Each row is a point on a landscape with many valleys, with its height.
A ball rolls from a point to whichever of its 2 nearest points has the largest drop for the distance, and stops where none of them is lower. Distance is the straight distance between rows; heights are no part of it.
Q_101 h=57.0: [121 121 154 148 135 144 115 108 109  95 118 123 134 139 132 106 147  81
 162 143 139 121 113 116 143 147 133 120 105 199 117 101 134 137  83 159
 114 167  92 169 141 115 119 158 105 129 188  92 117 106 154 149 134 129
 151 121  96 181 116  88 106 126 150 123 132 116 106 112 126  76]
Q_594 h=26.8: [145 115 116  84 103 111 144 148 144 132 117 106 153 163  93 131 172 171
  89 167 114  84 134  92 108 118 170  91 167  60 164 152 125 109 158 113
 127 173 144 180 173 125 157 110 201 154 106 119 145 134 113 136 142  92
 112 127 187  87 147 164 136 152 119  56 138 154 165  94 125 162]
Q_168 h=71.6: [117 128 121 155  88 180  94  56  99  91 129 121  99 133  78 110 110  35
 183 177 175 116 168  89 115 124 139 108  49 186 136 101 130  73 118 147
 109  93 109 161 130  89 195 181  55 113 184  38  65 113 127  99 118 109
 103 146  82 129  92 102 127 154 180 118  37 100  85 139 153  90]
Q_507 h=30.5: [161 133  70 134 117 117  96 178 174 148 199 133 100 181 112 149 112  91
 113 122  98 134 111 126 158  81 106  85 150  76 143 130  98 139 165 136
 137 108 137 106 152 158 154 125 122 120  89 184 131 104 114  71 126 146
 102 129 191 120 128 190 116 147 129 143 136 120 162 165  80 194]
Q_845 h=43.4: [136 132 144 101 128  95 169 153 150 136 115 133 155 164 125 131 149 208
  92 114  97 119 107 115 113 126 130 111 184  84 142 157 104 139 137 101
 124 183 165 109 173 141 114  92 179 168  97 172 158 137 120 165 161 128
 151  82 175 121 121 146 143 149  88  80 180 119 148 120 118 175]
Q_800 h=52.2: [102 106 137 166 129 182 122 103 127  93 130 108 148 115 142  85 114 126
 134 101 157 137 138 135 131 173 145 139 151 175 116 125 144 165  83 157
 147 132 116 119 131 154 146 107 104  96 162 156 134 135 165 168 159 100
 130 103  93 141 111 117 126 118 129 141 133 108 153  95 140  97]
Q_190 h=77.8: [118 135 151 169 173 107 144 166 153 108 136 157 126 138 158 128 108 175
 107  52  97 163  87 182 135 155 111 165 160 144 107 128 123 150 107 129
 153 146 141  90 120 139  73  60 131 127 124 208 160 135 142 157 171 140
 172 103 116 192  90 103 139 107  70 175 200  98 136 109 135 137]
Q_57 h=67.2: [109  84 130 140  76 141  78 118 139  99 136 128 101 184  50 157 153  73
 115 220 128  66 107  79 135 119 182  90 134 140 140 111 151  86 103 171
 122 177 111 200 184  99 174 149 125 109 172  41  85 130 133  88 129  70
 124 155 137 123  98 132  98 161 147  95 125 142 113 102 108  98]
Q_296 h=67.3: [122 147 183 120 141 126 161  76  79 136  61 147 170  98 140  82 163 149
 144 127 160 131 163 132  92 151  92 154 107 150 116 105 123 145 136 106
 103 152 139 129 113 111  89 120 150 147 138  99 147 121 137 173 149 145
 139 102  93 108 156  88 182 107 149 103 109 147 115 144 135  97]
Q_422 h=35.8: [114 120 117 175 143 137 134 140 140 122 139 124 126  97 160 127  94 126
 110  63 136 165 150 178 142 171 116 165 125 118 107 128 142 159 128 136
 171 115 144  58  68 164 117  76  93  78 126 172 140 132 145 128 126 124
  93 104 103 136 135 138 136  78 119 219 121 146 147 140 157 150]
Q_286 h=60.0: [104 119 124 173 176 143 104 136 145  85 162 115 111 139 171 132  99 110
 139  79 123 157  77 157 168 153 141 141 123 207  92 122 147 159  69 169
 152 131  94 156 122 138  90 125  94 113 168 168 130 135 151 142 135 138
 181 127 104 222  77  98  87 109 107 160 173  90 111  95 122  91]
Q_188 h=49.1: [102 105  99 151  79 209  79  50 109  76 116  84 116  98  81  97  84  83
 139 149 192 115 194  73 108 149 158 126 101 183 135 134 141 102  97 167
 129  74 131 134 133 114 224 162  73  68 168  63  90 131 117 112 121  65
  81 130  64  84  92 106 122 158 174 110  68 100 128 113 180  98]
Q_392 h=49.3: [124 107 133 152 112 135 114 153 161 107 163 135 119 188 121 126 142 115
 102 108 117 125  90 120 141 131 136  86 177 135 125 126 113 150 102 144
 130 189 130 143 194 140 131 111 131 129 135 159 126 109 140 145 167 136
 136  95 164 151 101 160 112 139 111 108 167 115 155 122  86 137]
Q_187 h=24.5: [132 139 185  97 128  97 156 104  88 138  64 148 162 139 114 109 200 207
 124 164 128  97 116  97  89 136 139 113 158 118 135 109 128 122 138 112
  99 195 139 175 141  99  90 138 187 183 146  82 144 138 116 175 150 114
 165 127 141 102 126 106 154 133 122  34 142 138 131  97 130  91]
Q_182 h=70.3: [118 118 140 145  96 148 105  87  97 103 113 113 115 140  86 122 138  59
 162 189 156  99 140  99 119 121 149 108  89 170 132  94 142  85 122 146
 108 144  94 175 144  99 172 187 107 115 179  48  86 110 136 102 120  93
 119 158  97 128 123  98 112 147 170 108  81 121  96 123 138  89]
Q_344 h=35.6: [139 174 131  86 126  76 180 148 166 179 122 184 128 150 154 165 126 160
 120 126  78 149 114 107  91  92  80 127 137  64 129 129  72 150 169  71
 121 138 170  71 145 121  88 112 141 170  79 148 153 129 102 123 137 186
 144 107 174 115 135 159 151 132 131 120 187 135 117 175  92 173]
Q_543 h=48.6: [ 85 130 144 195 159 150 157 112 124  97 118 153 131 112 156  94 113 127
 133  79 138 165 142 179 116 187 100 176 105 159  97 113 107 207 108 131
 161 140 149 100  88 139  97  53  75  94 161 155 158 131 164 174 160 147
 124  81  91 186 121 114 159  76 122 210 142 130 129 144 145 110]
Q_159 h=40.2: [147 167 103 101 109  96 149 166 146 177 155 187  99 141 139 156 121  98
 155 136  96 135 106 134 110  76  81 120 115  70 140 105  81 126 176  90
 108  75 131 109 122 109 115 151 114 174  76 139 127 113 109  81 111 177
 129 163 162 109 162 160 148 119 147 137 131 130 128 193  87 167]
Q_946 h=58.6: [102  97  99 131 154 152  89 105 109 119 132  73 135  76 154 133  85 128
 147 115 156 145 146 134 165 140 154 156 113 200 119 162 174 101  83 165
 133  91  89 128  94 124 142 159 113  85 155 132 113 166 132 115  88  87
 137 151  76 132 135 105  93 123 113 153 111 116 123  99 167 112]
Q_538 h=63.5: [ 98 119 149 135 157 163 126  84  80 120  74 110 158  45 153  90 114 145
 144  98 167 144 199 175 130 165 117 183  88 170 132 133 161 138 132 138
 130  90 112 104  80 129 105 109 131  81 143 134 136 139 143 150 112 115
 107 113  87 117 160  92 161  92 139 182  82 159 113 133 187 124]
Q_451 h=34.7: [125 102  57 134 132 147  78 141 148 139 187  77 103 118 146 169  70  96
 119  99 143 146 135 142 179 110 136 130 138 129 118 157 155 111 112 170
 148  74 118  79  92 152 169 161  98  83 111 166  91 146 118  71  83 119
  92 145 120 112 124 163  82 133 110 172  99 125 148 125 131 143]
Q_139 h=51.0: [152 114 101 104 149  89 114 177 144 138 143  93 146 148 129 153 113 175
  97  94  92 116 112 143 167 104 144 120 176  72 142 173 153 104 138 122
 144 129 129 105 130 165 122 100 177 140  82 202 154 142 107 110 106 129
 120 133 173 125 135 156 104 155  83 136 163 130 160 103 141 187]
Q_69 h=56.5: [110  94  92 129 136 143  77 144 127 123 159  81 129 118 144 157  97 125
 129 127 136 138 106 126 177 123 169 135 147 174 124 168 175 105  76 169
 143 109  86 140 116 133 152 162 126 101 141 147 108 152 118  92  91 104
 138 167  99 141 127 118  72 144 102 137 133 117 124  89 140 113]
Q_734 h=30.1: [131 116 165 106 117 119 133 117  99 118  90 129 155 141 109 107 174 160
 128 170 134  94 128 109 115 142 154 112 140 128 135 116 144 112 119 134
 108 180 111 175 147 108 118 140 176 150 156  87 138 121 127 150 153 104
 147 144 122 115 139 105 139 134 123  61 134 134 133  96 127  86]
Q_353 h=61.9: [104 132 135 151 178 140 127 102  89 117 106 115 139  75 172 104 110 124
 169  99 141 169 155 168 153 165 114 176  77 191 107 123 142 145 107 140
 134 106 102 123  72 129  86 116 116  99 162 136 137 139 139 150  97 129
 137 118  82 167 155  81 129  99 122 193 105 147 108 133 162 114]
Q_49 h=58.7: [ 99 118 140 163 159 149 111 124 132  98 153 127 115 147 155 128 114  86
 155 114 127 139  85 130 151 141 132 127 117 203 105 116 145 150  62 176
 135 143  87 173 141 134 120 152  93 119 178 132 118 119 145 138 135 136
 159 111 102 214  93  98  82 123 132 138 161  97 101  99 117  86]
Q_673 h=60.3: [137 112 139 120 116 152 139 123 124 124 117 113 156  89 132 105 120 130
 111  95 152 123 173 149 109 138 116 138 125 111 126 138 134 128 140 114
 141 113 145  80 106 154 147  97 135 108 105 142 147 126 148 139 137 124
  88 117 121  86 151 134 157 106 134 158 100 155 152 129 149 146]
Q_445 h=54.1: [115 100 107 136 128 135  89 151 147 124 172 114 102 153 131 166 126 100
 132 143 121 128  83 121 179 114 154 108 146 160 125 141 155 118  94 159
 134 136  94 151 150 133 137 174 123 115 145 133 109 118 120  83  90 128
 149 161 129 162 124 141  74 151 120 126 142 119 114 106 106 110]
Q_959 h=60.6: [116 103 114 114 129 149  93  97  92 131 111  79 147  77 137 122 118 122
 144 148 157 128 172 118 143 126 159 148 107 173 146 157 177  79 110 143
 111  97  80 137 104 115 152 177 144  99 152 107 114 154 115 115  89  80
 128 167  88  96 145  89 111 141 129 130  96 132 118 109 172 104]
Q_708 h=51.3: [107 115 130 156  81 195  86  32  96  70  95  89 124 115  70  84 108  86
 144 176 185  90 191  67 109 146 157 104  96 186 135 124 146 100 110 165
 113 115 109 160 145 106 200 163 102  85 206  45  99 131 135 118 134  52
  99 125  69  99  97  91 127 157 176 104  86 105 126 119 171  73]
Q_660 h=36.3: [139 124 129 128  76 113 122 157 152 133 161 168  88 186  74 146 176  69
 126 201 108  90  88  96 117  84 138  72 143 103 156  91  95 115 162 121
 122 153 132 179 195 100 149 151 132 154 116  85 105  97 124  86 139 140
 121 153 197 123 126 161 136 144 154  88 117 137 119 145  70 150]
Q_865 h=58.8: [125 149 170 136 162 109 139 103  86 114  93 140 131 118 145 107 158 121
 180 147 133 133 116 133 141 137 101 143  97 182 115  82 130 143  97 134
 102 162  85 172 121 105  81 155 123 154 175  91 130 104 142 167 117 156
 171 124  93 182 130  74 131 121 146 118 135 117  90 125 120  75]
Q_302 h=17.8: [120 140 197  89 163  99 157 106  87 133  59 161 169 121 137  95 168 241
 125 134 116 121 102 125 108 151 123 144 170 143 116 122 137 138 119 120
 110 178 137 158 130 100  71 114 188 180 149 121 151 140 120 198 171 129
 194 121 118 123 112  89 161 125  96  41 160 110 123  96 138  92]
Q_773 h=31.9: [146 122 122  93  95  92 149 152 145 147 119 131 113 179  89 156 188 153
 107 201  94  82 105  78 110  99 155  77 153  58 171 127 105 113 177 104
 128 167 144 194 182  95 145 117 188 167 100  88 127 129 100 123 134 108
 117 138 209 103 138 168 142 149 126  44 140 162 137 112  99 172]
Q_995 h=46.6: [127 124 151 135 112 117 148 149 152 117 134 138 146 166 130 114 154 157
 106 103 115 126 103 128 115 137 128 109 180 119 123 135 108 148 108 118
 123 183 149 125 171 137 122 101 148 155 120 157 154 115 142 156 168 133
 149  92 162 145 124 135 131 132 101 103 175 117 149 121  96 146]
Q_34 h=39.7: [135 139 152  83 151  88 169 153 144 145 102 136 158 126 146 135 130 213
  95 100  95 128 114 140 123 118 118 144 169  72 126 164 114 128 152  88
 127 146 168  80 131 152  94  87 170 160  79 182 157 149 104 154 147 144
 158 103 161 111 131 137 144 134  89 128 179 126 134 124 140 171]
Q_529 h=24.6: [147 156 158  94 169  62 142 148  94 166  96 140 125  89 163 140 142 188
 141 119 108 134 102 146 150 108 104 162 119 129 116 122 140 119 143 101
 103 115 104 132  89 107  56 157 172 159 104 122 141 138 102 138  81 163
 179 164 120 144 162  89 130 125 104 115 136 135 106 137 141  99]
Q_140 h=61.4: [115 135 143 163 186 120 132 144 130 105 141 130 112 118 181 126  98 135
 147  69 117 166  88 173 154 160 114 173 107 185  93 121 131 174  89 146
 156 121 107 134  91 133  62 103 101 112 154 164 144 129 145 148 131 158
 179 124  94 221 108  89 111  86  93 192 170 114 106 115 134  95]
Q_735 h=29.9: [153 159 137  79 131  73 170 159 132 177 121 153 126 140 142 161 153 170
 124 151  83 127  94 108 112  90 105 117 146  63 138 138 100 125 168  80
 101 133 141 121 138 113  85 135 163 180  78 127 142 129  87 124 113 169
 154 143 181 119 155 150 133 139 119  92 163 135 113 148 105 155]
Q_134 h=72.4: [111 132 111 159  92 201  99  80 129  88 166 124  87 137  85 121 102  26
 170 168 168 125 139  92 128 132 136 109  75 181 125 116 125 106  93 156
 130  93 129 154 131 118 197 182  20 101 167  55  58 107 134 102 107 120
  90 128  93 138  77 125 104 150 186 123  50  94  93 143 139  96]
Q_394 h=65.9: [117  87 102 137  79 155  73 123 138 114 163 115  96 169  69 160 132  66
 126 205 139  93 108  91 139 106 176  91 136 144 145 135 150  89 111 164
 121 134 119 178 168 110 200 164 108  99 142  60  72 130 116  72 115  85
 107 173 133 119 105 138  96 167 152 106  99 132 120 107 116 112]
Q_262 h=62.7: [114 119 160 144 122 160 183 103 134 119  83 143 164 109 130  81 139 166
 103  73 148 117 156 144  75 159 107 150 156 112 117 131 111 185 138 113
 149 155 172  69 122 156 129  56 132 113 106 161 168 134 160 182 183 119
 112  73 110  99 148 133 178  92 120 160 141 135 160 145 136 137]
Q_972 h=46.7: [106 105  88 152 103 218  90  74 132  83 152  76 110  97 115 108  79  96
 129 115 178 133 174 103 123 169 152 135 121 182 119 155 144 136  81 175
 156  71 147 107 112 146 216 145  53  49 150 108  88 137 126 127 119  85
  72 106  83  96  94 140 112 145 176 135  75  97 144 108 157 101]
Q_897 h=53.6: [ 97 116 128 165 122 196 102  41  95  74  97  92 134 117 107  81 106  77
 177 153 167 121 165  77 127 161 145 120  73 212 123 116 147 127  77 182
 128 127 104 165 142 118 173 162  66  92 210  71  91 128 144 152 120  84
 120 104  76 148  98  94 112 145 177 131  83  96 114 119 160  80]
Q_405 h=62.4: [132 109 102 113 110 147  98 109 111 131 135  85 141  89 118 135 120  93
 136 154 155 119 170 124 125 110 150 127  99 139 150 135 160  63 133 126
 114  89 104 137 117 117 176 181 135 111 133  89 104 133 114  90  96 103
 110 175 107 101 149 110 114 137 143 124  68 136 120 118 155 118]
Q_984 h=68.8: [109  99 151 141  89 138  90  87 103  87  94 121 114 159  53 141 157  83
 136 229 139  66 137  75 128 126 185  98 100 162 145  94 161  73 114 160
 122 175 100 198 166  88 165 162 135 115 205  24  90 142 138 108 127  55
 128 168  98 120  97  96 111 161 160  90 110 131  96 111 137  69]
Q_666 h=41.8: [127 122  95 166 106 193 117 105 141 110 153 119 115  95 130 112  91  83
 123  94 160 156 175 151 119 180 116 143 102 140 119 117 118 157 125 140
 163  81 161  79  88 159 168  99  61  62 139 134 117 113 156 134 125 124
  73  90 107 116 115 152 128 101 168 186  72 131 147 143 132 127]
Q_741 h=26.9: [116  86 119 117  84 155  78 115 134 102 129  95 138 141  79 129 137 127
 105 192 147  85 148  86 129 135 194 103 154 134 150 151 175  88  99 164
 128 144 107 175 167 121 190 139 162  99 166  91 116 139 129 110 130  56
 119 157 113  86 120 123 105 166 122  92 135 137 157  76 145 116]
Q_730 h=39.5: [134 127  81 174 117 164 123 131 155 121 167 129 110  92 132 135  80  97
 106  76 151 163 181 173 124 162 110 145 109 102 115 125 126 158 145 145
 170  76 171  53  58 167 153  85  61  64 117 157 130 126 157 119 121 123
  56  97 108 105 118 165 130  97 151 216  83 139 154 159 136 159]
Q_586 h=43.7: [108 159 158 143 124 121 192 120 150 138 111 196 150 137 151 114 128 137
 113  91 127 160 142 148  81 135  74 157 116 117  99 123  75 174 143  79
 133 159 185  63 120 123  98  79 101 143 117 136 163 134 142 169 173 174
 139  75 102 128 135 137 168  99 138 170 169 146 114 183 102 142]
Q_281 h=10.5: [123 136 181  96 179  91 140 130  85 136  68 155 159  96 141  94 148 237
 119 120 107 133  95 160 136 148 129 164 161 163 110 123 160 131 103 116
 121 138 128 157 102 108  57 104 195 177 144 145 143 148 116 200 143 136
 216 134 113 152 113  68 146 119  70  78 169 113 113  79 157  94]
Q_373 h=31.3: [121 132 136 142 161 116 144 151 136 124 129 142 136 109 169 134 111 140
 122  74 124 158 126 172 142 146  98 157 124 125 105 128 121 150 122 113
 138 124 127  78  84 140  92  95 119 115 114 166 153 121 135 133 124 147
 132 119 110 150 139 128 133  97 108 190 144 142 126 145 134 134]
Q_748 h=16.7: [145 172 148 106 160  87 145 118  85 179  90 144 131  95 153 136 160 140
 172 149 126 141 130 150 126 100  94 158  81 133 132 103 134 107 165  93
  89 102  91 147  90  91  66 185 151 163 120  91 116 120 107 125  81 162
 152 177 118 125 174  87 144 119 139 119 102 139  84 151 134 100]
Q_198 h=24.4: [162 136 104  84 102 111 161 144 164 141 131 108 137 161 102 131 151 150
  88 151 109 103 139  90  97  92 135  89 154  42 150 153  89 124 172 103
 134 155 180 139 183 139 165  89 178 166  80 145 151 132 115 133 153 120
  92  97 196  81 149 173 147 146 121  75 140 146 164 139 101 206]
Q_886 h=76.9: [112 125 135 206 167 127 138 152 170  99 157 148 107 156 165 120 104 129
 103  47 105 176  92 181 126 169 109 152 145 154  94 123 107 180 104 142
 162 147 140 103 120 150  75  67  86 110 148 208 150 128 159 158 184 144
 157  92 117 203  73 127 123  96  94 185 195 104 136 132 114 120]
Q_600 h=25.2: [130 133 167 120 172  91 136 148 101 137 111 150 140 104 169 127 125 170
 137  93 126 143 111 168 151 138 109 163 125 155 106 127 135 132 120 110
 116 127 109 120 101 123  72 123 141 142 120 143 145 130 123 145 114 150
 163 142 108 165 149  92 129 106  97 154 148 129 107 124 139 104]
Q_178 h=68.7: [105 163 182 132 167 110 169 105  91 129  86 176 145 111 166  91 140 150
 157 110 134 149 146 157 101 153  69 169 103 162 103 110 105 165 122 102
 118 154 145 118 102 107  65  98 126 148 147 113 154 121 140 184 151 172
 155  92  84 163 139  90 180  90 130 153 142 142 106 150 126 102]
Q_766 h=58.1: [147 124 137 105 110 123 142 129 128 139 127 118 154 116 125 115 147 138
 106 127 139 111 145 126 110 133 128 115 137 103 134 131 129 112 133 109
 116 139 139 123 137 141 149 117 158 136 105 126 146 126 128 139 143 122
 103 132 145  93 158 147 136 132 128 105 121 140 144 116 124 145]
Q_334 h=33.0: [122 105 146 121 109 145 104 115 115 104 114 114 152 131 102 110 156 126
 125 167 141  94 131 112 131 141 165 107 140 150 137 126 157 108 104 150
 114 157 108 162 154 122 154 146 153 122 162 105 132 121 131 138 134  87
 134 145 113 123 129 115 112 142 129  95 130 131 139  92 132  95]
Q_664 h=47.9: [157 136 119 114 169  67 120 189 155 147 135 115 131 156 143 160 109 199
  99  66  69 135  86 155 188 113 134 123 181  78 138 164 136 121 145 122
 143 129 125  96 134 154  89  91 179 153  83 223 157 137 108 110 110 131
 153 116 173 156 112 144 111 151  61 138 202 111 146 112 139 173]
Q_759 h=26.4: [160 153 109 104 102  90 140 152 107 175 138 142  92 138 105 170 168  92
 168 196 100 106  99 116 108  71 137 101 117  92 156  96 135  91 181 105
  92 100  95 167 142  97 124 185 139 166 101  93  98 119 108  73  96 148
 129 212 168 120 166 137 136 128 140  97 100 133 106 148 109 135]
Q_70 h=74.2: [130 137  80 173 113 175 101 129 151 134 198 138  83 137 140 148  84  42
 146 119 142 162 121 136 159 117 109 122 100 149 115 109 112 139 121 142
 138  69 131 115 105 149 157 164  41 100 136 126  87 105 149  87 100 162
  88 131 118 144 106 164 103 120 167 169  82 114 128 163  95 126]
Q_821 h=16.6: [176 126  93  96  97 131 134 146 164 141 162 114 127 138  95 120 125 111
  95 141 125 120 149 119  90  85 120  92 131  53 151 134  92 116 170 105
 141 110 176 112 154 153 186 104 145 149  78 154 138 123 123 107 148 133
  72 116 188  61 148 173 144 139 135 110 114 136 160 148  90 207]
Q_857 h=35.4: [150 157  92 128 115 109 119 169 164 164 185 166  87 171 135 155 115  87
 136 132  95 144  98 123 147  76  96  93 137  83 139 115  91 138 162 114
 124  98 123 110 148 134 124 153 110 142  88 165 127  98 124  66 111 168
 122 148 185 128 137 168 132 143 143 147 152 121 135 181  78 169]
Q_883 h=19.1: [134  89 107 100  86 140  90 139 141 109 147  90 142 157  83 133 153 137
  89 178 127  86 137 102 130 123 192  96 168  87 161 159 157  99 130 150
 130 157 127 173 182 135 183 116 186 116 128 115 133 139 118 112 137  76
 107 140 159  77 136 155 118 153 110  83 133 153 167  78 131 152]
Q_212 h=18.9: [125 135 172 111 178  91 129 157 110 127 111 146 132 110 156 121 131 194
 128  94 104 146  82 165 153 144 127 156 151 162 106 127 141 137  95 123
 121 130 108 142 114 120  65 119 162 167 127 153 144 124 124 166 132 141
 203 130 105 180 119  77 121 113  77 121 174 104 116  99 134 101]
Q_89 h=55.9: [147 112 108  92 128 108 118 149 125 145 140  99 151 107 130 147 134 137
 116 138 126 115 142 133 130 113 148 125 132  95 147 148 159  91 135 121
 117 115 111 125 120 140 139 146 169 135  95 135 140 139 119 106 111 124
 106 164 153  92 164 137 120 140 117 118 109 144 142 109 140 148]
Q_435 h=30.2: [153 108  64 125 114 137  89 150 161 142 186  92 113 120 121 152  77 101
 102 102 135 136 168 146 154  99 131 125 137  86 139 145 142 116 150 145
 149  73 134  71 101 170 172 128 108  99  89 167 118 134 114  79 100 128
  67 137 145  82 132 178 102 132 125 166  84 132 164 136 131 177]
Q_447 h=18.8: [156 156 136  92 129  87 146 132  98 178 107 136 119 113 133 147 173 131
 161 171 118 118 130 135 104  92 117 130 103 101 149 103 136  95 188  91
  93 105 103 163 115  96 102 182 157 172 114  87 116 128 102 102  92 150
 139 191 146 110 161 110 135 130 145  94 101 145  97 144 134 113]
Q_83 h=53.5: [152 114  92  92 147  87 115 180 124 154 139  94 145 124 133 167 127 167
 115 133 105 111 114 137 172  93 159 128 149  75 145 164 155  93 139 129
 128 111 104 121 117 141 127 133 182 138  85 170 144 147 106  93  85 126
 119 159 162 112 157 147  96 154  85 115 132 141 150  99 147 162]
Q_737 h=49.7: [114 110 151 154 131 145 141 131 135 106 134 119 151 139 137  98 130 148
 109  84 134 130 129 151 121 164 135 132 169 143 121 130 129 156 101 135
 141 152 137 106 145 147 120  86 138 121 134 178 153 127 151 169 177 114
 138  99 120 138 122 134 134 120 102 138 162 107 163  99 122 126]
Q_340 h=40.1: [125 166 141 124 128  91 186 138 170 165 122 194 135 148 156 147 115 147
 106 104  90 160 118 135  91 113  76 148 122  75 115 135  66 156 157  73
 131 146 179  52 120 121  91  88 113 155  91 157 161 128 124 143 158 183
 140  88 132 123 126 155 151 107 127 176 187 136 120 202  97 165]
Q_685 h=60.4: [110 148 144 142 169 126 128 101  91 132 107 124 121  93 159 116 124 102
 189 126 143 154 134 154 156 139 101 165  70 191 118 105 129 143 116 134
 110 112  83 152  99 106  85 151 107 132 168  99 128 113 136 142  93 151
 161 130  89 186 148  76 126 112 136 164 115 130  77 144 142  87]
Q_116 h=76.1: [119 134 108 197 160 135 119 153 174 112 187 138  92 162 167 146  90  84
 115  64 118 184  89 168 161 155 101 124 143 151 103 115 103 187  98 155
 169 141 126 106 124 166 102 119  67  83 148 190 134 111 156 134 156 156
 132  91 124 191  76 151 104 109 136 193 169 118 129 140  93 105]
Q_701 h=44.2: [128 121 117 150  92 195 117  95 130 101 151 112 121 114 105  97  97  69
 132 118 172 132 159 117 121 163 133 122 101 156 115 121 122 144 107 151
 135 105 141 114 125 144 187 129  59  75 149 108 113 109 156 134 133 118
  82 103  98 115 109 140 120 121 167 147  72 121 142 129 122 111]
Q_2 h=65.8: [121 148 177 109 137 120 186 105 109 145  70 158 166 117 135 101 161 169
 117 121 144 132 147 121  74 137  93 141 135 112 118 117 105 146 143  91
 114 159 166 113 127 122 108 111 150 165 109 110 152 126 139 172 171 144
 140  95 129  96 153 126 178 107 135 104 131 140 121 139 119 123]
Q_306 h=62.2: [123 114 122 126 123 168 133  95 104 124  94 105 156  38 133  96 112 124
 123  85 175 125 212 151 102 148 120 158  83 130 132 132 157 121 160 118
 138  74 143  94  82 137 141 105 126  88 112 127 139 140 145 130 110 108
  69 120  98  65 163 114 165  96 149 166  58 162 139 136 186 148]
Q_536 h=73.4: [123 125  94 164  94 188  93 123 160 115 203 135  78 150  99 140  93  18
 150 149 154 133 117 108 139 112 131  97 101 155 125 109 113 124 104 153
 133  95 131 145 133 131 184 173  35 108 136  93  71 101 145  85 112 155
  94 125 124 141  80 162  98 144 173 138  68 102 121 157 102 113]
Q_703 h=75.1: [129 137  81 180 143 141 111 161 169 136 197 147  81 151 162 156  85  67
 123  83 128 180 108 162 162 134 100 126 121 123 106 118 103 165 122 140
 157 100 130  94  99 160 127 139  62  85 133 168 111 109 145  90 111 162
 108 121 126 159 102 171 105 109 145 200 131 120 136 166  89 123]
Q_560 h=55.3: [111 138 148 166 119 171 122  69  97  89 102 116 135 121 118  79 130  70
 178 132 167 129 151 110 129 163 123 122  83 199 112  94 127 146  91 154
 113 144  96 162 135 119 146 142  92 119 194  84 113 106 154 162 143 108
 130 102  78 172 115 102 119 125 169 137  92 111 105 124 127  77]
Q_606 h=51.8: [130 110 116 155 128 142  97 158 163 120 182 124 106 169 135 146 120  90
 123 123 121 139  89 125 164 120 135 103 152 145 123 126 129 143 102 152
 133 148 113 141 161 149 136 143 109 110 138 150 118  97 133 105 135 148
 126 120 149 160 107 160  90 138 129 138 150 118 134 118  93 124]
Q_648 h=36.4: [147 151 136  75 107  81 172 134 115 174 100 152 120 159 109 157 200 169
 127 204  98 100  96  73  92 107 135  95 143  64 163 117 107 104 191  92
 111 164 141 188 160  86 111 148 186 188  96  71 126 136  93 127 127 135
 141 159 195  98 140 150 149 137 137  33 133 151 117 130 118 149]
Q_248 h=35.7: [138 155 148  81 169  60 184 169 149 162  85 145 150 112 149 159 114 223
 100  98  73 127 122 131 119 102 109 159 143  56 126 169 116 124 172  80
 134 127 172  52  94 149  60  81 168 164  64 178 156 169  99 137 118 159
 148 108 160 109 133 143 151 125  90 148 169 137 122 157 156 172]
Q_687 h=48.0: [146 136 139  78 151  53 127 190 110 149 106 141 129 141 132 162 155 240
 115 136  72 118  60 118 168 120 156 123 184  94 146 154 144 124 137 112
 123 143 117 179 142 116  86 128 201 181  97 150 145 143  93 148 104 133
 193 151 172 149 126 120 117 157  76  59 195 123 126  90 141 131]
Q_901 h=46.3: [109 144 151 172 122 140 167 116 139 114 121 183 131 134 149  92 134 110
 131  81 135 160 143 152  98 167  83 154 115 138 100 104  77 202 118 110
 141 159 161  90 120 131 109  79  79 124 135 133 156 122 174 173 182 164
 123  72 100 152 128 132 158  92 141 181 150 138 128 168 108 118]
Q_846 h=68.9: [140 139 157 104 133 130 138  84  83 134  85 124 153  87 138 101 150 124
 147 147 158 120 170 135  99 135 116 150  90 134 137 112 134 106 154 105
  95 117 104 140 106 108 121 153 152 139 140  96 127 122 127 141 128 125
 117 147  99 101 160  99 156 116 155 110  83 153 110 132 148 109]
Q_149 h=64.4: [124 143 164 121  96 152 194  86 125 129  69 141 164 125 118  80 152 154
 106  99 165 115 163 107  55 137 112 126 145 108 117 132  94 168 146  98
 135 165 187  87 150 135 131  79 149 151 104 133 168 140 150 187 183 123
 131  68 119  77 154 134 189 101 131  94 128 143 149 151 112 131]
Q_269 h=23.9: [169 118  58 116 104 141 100 160 173 137 186 100 107 152  94 133 100 100
  86 131 129 119 154 133 131  91 132  94 145  64 153 145 114 118 166 140
 145 100 163 103 147 170 193  99 121 118  85 175 129 112 111  93 128 124
  58 120 185  78 131 184 121 147 133 139 103 127 176 142 103 211]
Q_360 h=31.7: [152 136 101 106  92  97 125 163 132 160 149 151  84 165  83 162 178  90
 139 211  93  99  95 102 111  81 142  86 135  76 166 104 112 100 177 109
 105 112 116 174 174  98 146 154 147 161  94  94 102 116 109  77 116 138
 119 183 191 114 155 147 137 150 144  85 116 143 117 140  91 153]
Q_589 h=23.4: [154 166 117  73 148  58 173 163 117 201 103 149 128 105 149 165 145 179
 139 145  86 118 109 117 114  80 107 139 115  49 137 135 113 116 190  71
  98  93 133 107 101 108  74 160 170 176  69 121 130 154  88 101  92 166
 142 164 166  95 170 139 139 127 120 101 128 145 117 153 134 153]
Q_235 h=30.6: [150 161 129  83 149  79 178 158 139 182 103 148 151  89 157 162 115 174
 113 113  90 119 136 138 115  91  99 161 105  44 121 146 111 115 177  76
 118 100 148  75  85 140  74 111 158 163  60 159 147 161 110 114 109 154
 117 140 151  86 157 143 154 117 117 151 137 146 127 170 147 177]
Q_561 h=44.8: [148 148 138  81 166  57 126 194 134 148 120 131 126 143 143 160 124 235
 104  95  65 130  66 133 180 111 141 123 185  81 140 170 136 123 142 105
 137 132 135 126 137 143  77 102 194 171  82 199 153 143  98 134 116 146
 186 130 180 158 116 129 112 158  57  94 203 114 128 106 142 168]
Q_157 h=64.5: [118  97  90 125  89 164  75 115 130 118 163  92 105 134  91 147 110  70
 128 179 148 105 147  98 130 108 171 111 110 152 147 149 149  72 118 160
 125 100 112 152 142 111 207 175  99  91 138  71  71 130 104  75 102  92
  93 176 113  96 116 123 104 156 147 116  79 129 123 113 137 126]

Call two points neighbours if one is among the 2 nearest of the other. Go from one point of each pair to the other, from neighbour to neighbour, staying as low as possible. Name the highest point that can't be avoided.
Q_589 / Q_281 -> Q_648
Q_281 / Q_821 -> Q_334
Q_883 / Q_821 -> Q_594
Q_281 / Q_748 -> Q_600

For each start below, name the point where the ball stops.
Q_140 -> Q_281
Q_306 -> Q_561
Q_685 -> Q_281
Q_972 -> Q_281
Q_886 -> Q_589
Q_660 -> Q_748
Q_800 -> Q_281
